Points on a hilly landscape, in no order, each with its height.
A ball rolls from a point to the lowest of its 2 nearest points, and stops where none of them is lower. Distance is the straight distance between rows; heights are no part of it.
gikid h=24.0: [121 119 178 108 135 134 183 126 115 152 105 127  98  89 121 128 119  99
 148  88 123 125 149  98 171  89]
Zef h=39.0: [125 176  68 154 107 161 107 109 131 147 157 106 141 146  61  89 122 125
  74 124 157 111 135 118 135 202]
Mupak h=4.8: [137 124 108 158 111 152 119 195 133 135 147 160 184 184 161 153 122 130
 144 121 131  94 168 161 117 196]
zam h=19.7: [143 140 166 131 168 142  89 108 114 115 133  91 120 107 106 176 153 124
 106 178 102 110 152 156  96  38]
tada h=44.9: [159 128 135  78 105 134 109 166 193 154  87 136 143  84  93 142 136 100
 128 195 100 161 197 128 139  97]
tagil h=30.9: [161 159 116 107  87  79 148  97  63 133  75 184 155 148 179  85 133 133
 178 103 117 146  93 148 134 190]
vofut h=62.5: [172  92 170 135 116 103 134 198 125 147 181  93 149  95 127 111  93 103
 103 131 140 152  96 153 133 166]
venul h=21.2: [160 106 171 125 116 124 139 121 161 157 144 100 153  78  82 102  95  91
 124 123 130 148 142 113 164 106]
nub h=28.9: [158 122 104 135 161 156  73 165 147 121 112 108 137 132 170 181 130 132
 160 190 113 128 123  92  87 123]
situ h=16.3: [125 158 143 116  83 141 146 104 144 110 118 184 146 162 135 172 165 130
 116  80 127  81 199 167  99 118]
zug h=43.4: [137  94 172 167 135 101 124 106 106 147 187  92 162 118  85 107 106 102
  70 136 134 128 118 198 124  67]
zabo h=7.0: [119 148 102 176 112 150 127 116 138 139 131 170 170 205 151 152 121 143
 154 129 127  90 152 158 103 220]
gigun h=32.4: [163 131  86 157 174 134  56 193 107 123 130  80 144 128 186 158 129 132
 114 176 118 113 102 114  80 156]
liso h=39.1: [114 136 157 137 118 198 178 132 124 156 129 151 138 134  76 133 121 115
 120  76 138  71 187 113 140 119]
Mekek h=42.1: [ 83 139  66 112 125 140 145  97 114 112 128 133 102 126 112  92 132 153
  98 103 151 145  98 107 150 129]
roki h=31.8: [162 163 103 141 127 126  93 118 124 130 131 102 141 131 146 140 139 113
 138 129 116 116 137 100 123 172]
seg h=16.1: [ 89 129  75 128  97 176 145 129 203 147 105 202 162 197 118 116 119 152
 131 114 113 112 156 137 107 167]
Lofub h=26.5: [157 118 156 160 128 127 119  96 164 142 160  90 126 105  89 107  81  98
 154 129 132 134  99  82 144 162]
fudu h=45.9: [ 90 104 110 151 132 195 141  73 173 138 126 139 122 117  43  97 104 133
 130 134 148 143  97  76 160  95]
vutu h=46.2: [133 134 145 164 160 124  91  63 148 111 152  80 102 111 105 135 119 128
 142 154 115 126  93 105 102  80]
zisil h=27.1: [ 78 111  82 151 177 187 130 141  86 134 141 122 110 168 130 116 105 167
 125 105 133 110  98  86 149 155]
Kagit h=33.4: [145 116 146 121 100  78 154 146  63 125 117 174 134 178 183 120 139 127
 176  80 121 143  81 143 143 189]
kima h=30.5: [152 147 144 145 106 102 124 102 125 132 162 102 118 132 110 110 119 109
 133 115 143 140 102 117 147 196]
vaku h=15.1: [172 146 177 124 142 137 108  93 113 124 133  77 120  85 114 170 152 103
 117 120 106 120 152 113 117  80]
Lelu h=27.0: [178 158 103  91 108  93 134  69  96 123  68 165 141 119 194 115 145 130
 185 102  99 149 108 106 127 156]
Kono h=64.3: [167 109 114 133 102  65  85 198 117 114 136 123 154 129 171 114 128 116
 115 170 151 172  84 162 109 206]
Nunu h=31.6: [ 95 144 160 141 145 153 138  69  99 109 137 123 116 131  81 136 140 139
  98 106 133  76 162 144 115  58]
fabuz h=51.1: [157 153 121  97  76 130 174  80 146 144 120 155 144 138 113 120 130 107
 152  75 122 121 159  79 144 199]
Genod h=29.4: [175 147 126 104 120  83  85  82 143  97 114  94 113  88 151 167 163 116
 142 138 119 173 113 115 109 111]
tonuk h=25.0: [ 90 176  95 106 178 157 133 137 110 144  69 141  85 126 111 127 168 135
 114 176 107  83 165  87 128  62]
kozi h=18.1: [ 94 125  99 118 104 177 152 141 190 151 118 170 136 151  88 111 115 140
 128 116 134 121 161 113 142 136]
vup h=30.0: [ 58 114 111 142 128 172 145 177 126 134 150 154 138 159  91 109 118 155
  91 121 160 117 150 183 148 112]
did h=52.7: [188 164 124 121  75 105 125  78 139 143  99 153 165 137 139 134 142 106
 154 117 114 136 154 100 134 227]
dinot h=40.4: [103 141  60 118  81 148 147 106 134 122 143 146 137 132  68  75 125 138
  71 100 163 143 123 125 160 186]
bek h=60.9: [104  61 190 143 155 109 176 194  98 139 166 132 109 121 153 106  93 138
 139  92 143 142  75 147 147 128]
nilu h=24.7: [105  97 115 126 124 122 126 218 158 132 152 130 148 138 149 111  94 141
 131 163 143 147 125 159 143 132]
Boza h=22.9: [145 160 105 120 116  88  84  76 108  85 110 129 130 124 170 163 181 134
 133 135 118 133 140 157  93 104]
zuten h=26.6: [177 157 156 158 146 130  85  83 119 115 136  73 112 114 135 180 139 103
 141 130 113 111 115  95 101 158]
Tor h=20.4: [153 131 103 103 147 102 116 146  95 135  90 134 128 115 210 129 141 135
 162 111 103 149 102  98 136 140]
bap h=36.3: [181  63 178 149 166 134 131 162 100 122 138  79 104  86 166 179 128 130
 133 139 131 134  72 119  46 153]
nese h=20.6: [ 99 107  99  98 107 136 164 160 156 150 130 152 136 140 115  81 103 137
 139  95 150 158 128 108 181 168]
vomu h=36.0: [144 152 115 100 138 114  94  99 173 115  97  94  95  89 141 139 141 130
 148 165 106 168 117  83 133  65]
zof h=50.1: [146  91 171 153 135 134 115  78 189 122 139 112 145 104  90 143 103 104
 159 175 120 143 112 120 115  61]
Kunin h=26.4: [146  98 182 100 130 102 160 143 147 156 108 107 111  64 118 115 105  89
 128 133 115 173 126 128 177  80]
nuno h=35.9: [122 167  70 164 172 117  58 146  89 116 145  86 127 151 160 115 146 147
  95 157 122  96 115 123  99 143]
mino h=31.3: [ 45 129 119 121 131 148 166 141 111 124 113 166 107 139  86 118 140 145
  74 142 147 100 167 197 132  57]
fab h=11.6: [123 151  98 134 163 167 106 205 137 164 123 113 141 145 130 120 117 129
 125 167 117 107 152  95 147 119]
potog h=38.9: [108 177  60 161 154 121  84  86 104 126 148  85 108 150 120  99 131 145
 105 142 141 117  93 101 124 174]
Nugol h=31.0: [ 86 137 130 113 188 151 156 162  90 158  73 106  69  97  95 108 135 107
 120 158  99  99 142  99 160  66]
Kor h=61.6: [135  49 179 164 148 110 160 202 119 152 182 102 135  99 147  97  82 125
 109 139 141 138  59 160 116 129]
navun h=52.8: [135  98 166 135 111  99 115 101 166 104 149 112 140 103 113 149 115 116
 127 167 133 159 123 191 114  57]
Vav h=55.4: [188  82 154  90  77  74 115 145 143 100 113 151 161 128 145 176 134 104
 161 139 157 195 132 158 106 198]
Sofe h=35.8: [164  58 186 133 155 131 133 156 128 128 131  99 130  88 149 175 102 114
 128 161 125 152  94 156  82  90]
zeto h=42.7: [130 130 119  70  79 130 132 163 209 153  60 188 149 122 125 121 146 118
 129 153  96 145 204 114 138 123]
vomi h=27.5: [ 91 147 157 141 138 142 120  73 147 103 133 140 111 136  94 154 156 140
 125 162 123 101 159 162  99  26]
Kovag h=60.0: [118  75 207 154 168 136 154 183  84 125 162 129 129 134 155 154 105 136
 141 100 126  96 117 159 128 129]
zimap h=36.4: [106 117 172 118 173 128 155 185  70 155 103 100 101 102 125 127 128 105
  95 133 101 101 160 157 156  77]
Fer h=9.8: [129 157  76 161 142 155 119 104 123 136 106 148 162 175 167 132 125 148
 166 128 106  95 134 110 102 183]
bisas h=32.5: [135  58 171 125 144 122 148 190 162 140 120 111 128  89 153 133  83 116
 136 197 125 167  93 147 121  81]
dad h=28.8: [ 67 105 100 156 155 169 135 185  85 127 167 141 136 179 126 114 107 161
 111  95 159 104 119 157 145 167]
zif h=9.7: [ 62 127  98 122 135 141 171  49 104  91 116 174 101 173 145 144 140 176
 160  86 129 114 114 125 115 122]
Metib h=59.0: [120  97 195 153 122 131 160 146 101 122 176 141 152 147 115 147 112 116
 136  88 148 107 146 186 137 130]
Pide h=29.3: [110  79 151 113 161 113 143 193 143 130  93 119  90 103 187 160 113 134
 156 174 111 162  95 127 128  81]
koru h=28.0: [115  93 147 165 176 111 134 141 105 133 167  98  79 118 148 103 103 151
 146 108 127 125  44  93 120 158]
mema h=22.8: [115 102 113 122 106 101 132 159 154 117 155 143 137 152 146 103 102 135
 157 125 148 159 105 145 148 176]
zezi h=44.0: [ 93 123  85 146 133 175 127  75 132 123 143 104 104 106  72  83 107 141
 100 116 148 149  74  82 168 143]
meper h=13.9: [ 90 141 114 124  90 147 152  77 193 114 121 192 135 179 117 151 140 150
 142 101 125 105 161 149  93 117]
zop h=36.9: [126 175 109 169 117 161 100  99 139 126 169 104 144 149  67 125 130 124
  94 131 147  83 162 142 105 148]
pir h=17.3: [ 77 114 157 106 157 139 184  97  80 116 110 140  77 120 124 120 131 147
 125  70 139 117 120 105 161  88]
vibob h=31.7: [164  97 164 147 136 102 127 132 124 119 141 103  96 109 171 152 123 124
 162 126 120 147  62 103 107 169]
Ruz h=58.9: [137 194  83 110 103  79 103  94  89  99 135 110 123 117 125  95 173 127
  70 122 150 124 140 140 119 113]
nibo h=49.2: [126 136 127 113  91 148 166  52 178 129 122 146 116 131  91 127 120 125
 164  85 130 123 139  82 141 143]
magu h=36.2: [161 126 146  88 101  85 141 179  85 124 124 149 140 126 173 125 156 111
 138  84 129 161 124 150 155 151]
budes h=18.9: [126 170 115 111  98 100 132  82  86  86 107 171 138 144 162 151 184 141
 104  93 129  88 172 162  94 104]
rogid h=56.7: [169  90 159  95 105 118 134 172 148 118 114 145 155 118 157 189 131 110
 164 116 139 164 156 150 121 141]
mak h=42.2: [128 161  95 152 147 102  85  68 152 118 150  69  90 112 106 101 119 133
 125 152 138 142  76  93 123 138]
napom h=63.4: [176 132 140 147  99  81  98 195 111 130 173  93 147 121 123 101 120 101
  91 146 148 150  93 156 131 215]
mon h=7.7: [126 138  91 143 137 174  96 206 170 151 133 157 171 175 139 139 129 140
 137 175 118 102 167 131 110 139]
nefir h=14.8: [109 136  94 108 138 117 132 163 122 134  91 149 122 131 185 119 138 142
 147 130 121 136 142 119 152 102]
sibag h=38.5: [149 138 117  69  71  72 144 134 122 115  96 181 148 119 172 102 159 125
 139  99 132 159 150 151 154 132]
latu h=17.7: [134 167 103 122 187 148  92 174  90 153 112  82 114 115 150 118 143 132
 103 142 106 101 140  73 140 103]
tagaf h=23.4: [118 141 100 136 186 131 110 147  95 144 133  92  93 130 154 102 120 146
 122 112 119 116  92  69 143 137]
Pubip h=12.0: [ 67 134  73 123  95 149 175  57 140  99 112 202 126 175 115 137 139 169
 114  89 140 117 125 146 108 146]
Leli h=47.5: [101 134 100 146 112 190 132  39 195 125 129 147 118 150  60 125 117 141
 153 123 134 116 116  87 125 132]
Toz h=19.5: [ 88 137 118 120 191 140 112 172  88 120  84 134 105 151 183 152 155 158
 140 152  97  91 151 117 129  80]
namu h=12.7: [ 65 107 152 123 153 131 159  97  81  84 134 158  92 164 145 141 145 174
 138  81 145 105 130 159 131 100]
lidot h=54.1: [180 120 142 115  69  68 116 115 132 128 114 146 149 136 150 131 127 111
 166 139 126 179 112 119 143 233]
Nifu h=45.5: [124  84 155 159 124 102 142 116 138 153 180 105 166 115  61  66  84 101
  84 123 161 157 104 169 154 102]
Zikop h=58.0: [157 105 187 122  80 114 157 152 124 112 160 156 153 148 128 163 130 101
 160  84 144 132 149 173 141 174]
Ziro h=30.4: [119 190  91 116 150 155 101 101 136 134 115 104 105 112  95 116 152 134
  97 161 121 106 150  83 123  64]
nes h=54.9: [107 119 170 125 102  72 134  94 128  89 172 124 120 115 119 119 136 130
 117 121 146 158 114 212 123  66]
Dibo h=57.0: [132 159 138 117  93  66 118 123  97  99 166 110 118 127 122 103 157 119
  87 117 148 148 118 187 131 120]
Bos h=36.1: [131 166 157 120 119 167 162  72 119 130 116 133 115 115  82 151 140 112
 115  84 127  70 183  90 122  90]
Bip h=41.1: [168 111 141  89 116 118  97 119 197 128 107 102 131  72 107 141 118 113
 151 179 108 181 144  94 133  94]
govi h=40.0: [146 116 180 136 162 118 125 154  82 154 154  83 130  91 118 127 116 111
  74 136 109 119 141 175 138  69]
fufu h=24.4: [131 125 126 115 183 143 103 184 119 135  81 112 100 113 173 173 145 131
 154 185  94 133 133  96 122  79]
tasid h=40.7: [135 141  84  74  71 103 142 118 179 139  66 203 164 120 154  86 131 138
 136 111 109 143 171 120 134 146]
migi h=34.3: [118 193  55 141 131 175  96  80 140 125 131 120 122 146  78 116 150 145
  80 145 134  84 148  86  97 122]

Where does a ball stop that starts at each point below?
Bip -> zif
bek -> tonuk
Dibo -> nefir
mino -> Mupak
Ruz -> zif
mema -> zif
did -> tonuk
zeto -> nefir
vibob -> Mupak

Call two points neighbours if one is among the 2 nearest of the other. Go from one point of each pair to the other, from neighbour to neighbour, staying as low as possible. Name the highest point that can't be avoided.
Mupak, tonuk -> Nifu
Mupak, vaku -> Nunu
zif, venul -> Kunin

For each start below, name every point that the ball comes to, in order.
napom -> vofut, Kor, bek, Kovag, Metib, Zikop, rogid, Vav, lidot, did, fabuz, nibo, Leli, fudu, zezi, Mekek, dinot, Zef, zop, migi, Ziro, tonuk
tada -> Bip, vomu, Genod, Boza, budes, situ, meper, Pubip, zif
bap -> vibob, koru, tagaf, latu, fab, mon, Mupak
